Each row is a point on a landscape with many valleys, with its height.
A ball rolls from a point to whichever of its 4 nearest points has the largest drop for the distance, and stops where none of them is lower. Distance is the straight distance between rows; heights are no part of it.
Q866: 78; 83; 101; 112; 75; 73; 82; 92  height 2.44
Q753: 114; 74; 92; 114; 88; 86; 91; 117  height 0.86
Q991: 55; 106; 90; 104; 130; 83; 122; 109  height 2.04
Q939: 108; 96; 102; 117; 65; 101; 89; 105  height 2.35
Q126: 82; 79; 89; 110; 98; 72; 83; 98  height 3.61
Q4: 99; 81; 76; 107; 141; 85; 121; 124  height 5.56
Q705: 121; 90; 100; 118; 71; 101; 93; 113  height 1.39
Q130: 117; 112; 102; 111; 80; 107; 91; 93  height 2.26
Q729: 84; 100; 109; 121; 50; 95; 79; 94  height 6.51
Q987: 94; 80; 95; 116; 78; 79; 85; 107  height 1.45
Q262: 134; 110; 118; 94; 74; 126; 92; 93  height 5.17
Q981: 56; 96; 85; 100; 121; 80; 103; 99  height 3.46
Q658: 98; 103; 98; 111; 87; 95; 90; 95  height 4.22
Q132: 102; 66; 79; 110; 119; 77; 104; 121  height 7.11
Q323: 125; 98; 111; 69; 118; 136; 99; 96  height 5.19
Q828: 125; 105; 104; 94; 108; 116; 102; 103  height 1.14
Q579: 111; 107; 110; 115; 49; 104; 88; 99  height 4.61
Q379: 124; 95; 115; 70; 134; 127; 112; 109  height 4.33
Q626: 106; 118; 109; 115; 57; 107; 83; 91  height 6.02
Q569: 102; 121; 102; 89; 117; 114; 111; 95  height 3.57
Q630: 98; 95; 87; 100; 148; 94; 135; 125  height 3.29
Q999: 148; 95; 120; 86; 82; 124; 96; 101  height 5.82
Q749: 74; 82; 91; 102; 91; 66; 86; 83  height 3.65
Q182: 104; 110; 102; 82; 129; 113; 124; 100  height 2.87
Q368: 98; 125; 102; 105; 82; 108; 90; 83  height 6.53
Q615: 84; 131; 105; 92; 105; 112; 102; 83  height 4.96
Q934: 74; 126; 96; 97; 108; 107; 106; 87  height 5.18
Q158: 65; 119; 94; 103; 126; 93; 115; 102  height 1.26
Q747: 71; 91; 82; 104; 132; 81; 114; 110  height 2.97
Q25: 72; 101; 96; 113; 81; 79; 81; 85  height 4.97
Q474: 107; 60; 86; 110; 98; 73; 95; 123  height 3.17
Q372: 92; 60; 85; 105; 114; 66; 99; 113  height 6.80
Q726: 76; 131; 107; 93; 115; 107; 119; 88  height 3.56
Q918: 107; 132; 115; 95; 85; 117; 90; 76  height 7.61
Q388: 108; 119; 125; 75; 102; 134; 96; 83  height 4.34
Q521: 144; 87; 108; 110; 67; 113; 107; 121  height 4.30
Q314: 102; 119; 126; 71; 114; 136; 98; 86  height 4.32
Q953: 111; 104; 87; 101; 115; 105; 105; 108  height 2.37
Q800: 121; 100; 98; 83; 130; 116; 116; 113  height 3.10
Q50: 133; 95; 110; 108; 58; 115; 99; 108  height 0.90
Q236: 63; 100; 89; 104; 105; 80; 93; 88  height 4.98
Q350: 137; 95; 97; 97; 105; 111; 107; 112  height 2.92
Q206: 127; 109; 119; 82; 97; 130; 95; 88  height 4.58
Q64: 74; 76; 88; 101; 111; 65; 94; 94  height 4.83
Q231: 106; 103; 92; 110; 99; 98; 99; 106  height 2.73
Q367: 133; 96; 122; 72; 99; 140; 79; 97  height 5.03
Q8: 94; 127; 113; 77; 112; 123; 105; 85  height 4.16
Q941: 114; 98; 90; 94; 129; 106; 122; 114  height 2.86
Q689: 42; 106; 96; 101; 133; 79; 121; 102  height 2.14
Q401: 100; 76; 85; 113; 98; 83; 94; 115  height 1.75
Q541: 95; 117; 104; 112; 59; 101; 83; 86  height 1.77
Q188: 90; 60; 94; 106; 102; 62; 94; 102  height 4.94
Q621: 124; 75; 94; 120; 75; 97; 101; 125  height 1.53
Q901: 109; 115; 115; 78; 114; 124; 100; 87  height 4.13
Q142: 85; 104; 87; 105; 111; 94; 106; 104  height 2.42
Q21: 81; 118; 97; 96; 129; 104; 127; 104  height 2.07
Q223: 75; 74; 92; 98; 90; 48; 94; 76  height 4.26
Q403: 90; 102; 87; 100; 132; 94; 119; 112  height 2.50
Q627: 95; 134; 121; 82; 89; 123; 85; 72  height 7.72
Q333: 114; 128; 118; 103; 65; 118; 86; 80  height 7.48
Q35: 127; 85; 90; 115; 105; 99; 105; 122  height 2.69

Where does a ball stop that starts at each point below?
Q388 => Q158
Q314 => Q158
Q379 => Q828
Q8 => Q158
Q323 => Q158
Q25 => Q753
Q188 => Q753
Q941 => Q828
Q223 => Q753
Q132 => Q753
Q231 => Q828

Call two points neighbours if one is among the 4 nearest of the other. Go from one point of each pair to the other, from neighbour to neighbour, staying as low as possible. Name the highest point that can't be avoided.
Q753 / Q541 => Q579
Q50 / Q753 => Q705
Q130 / Q50 => Q939
Q828 / Q158 => Q142
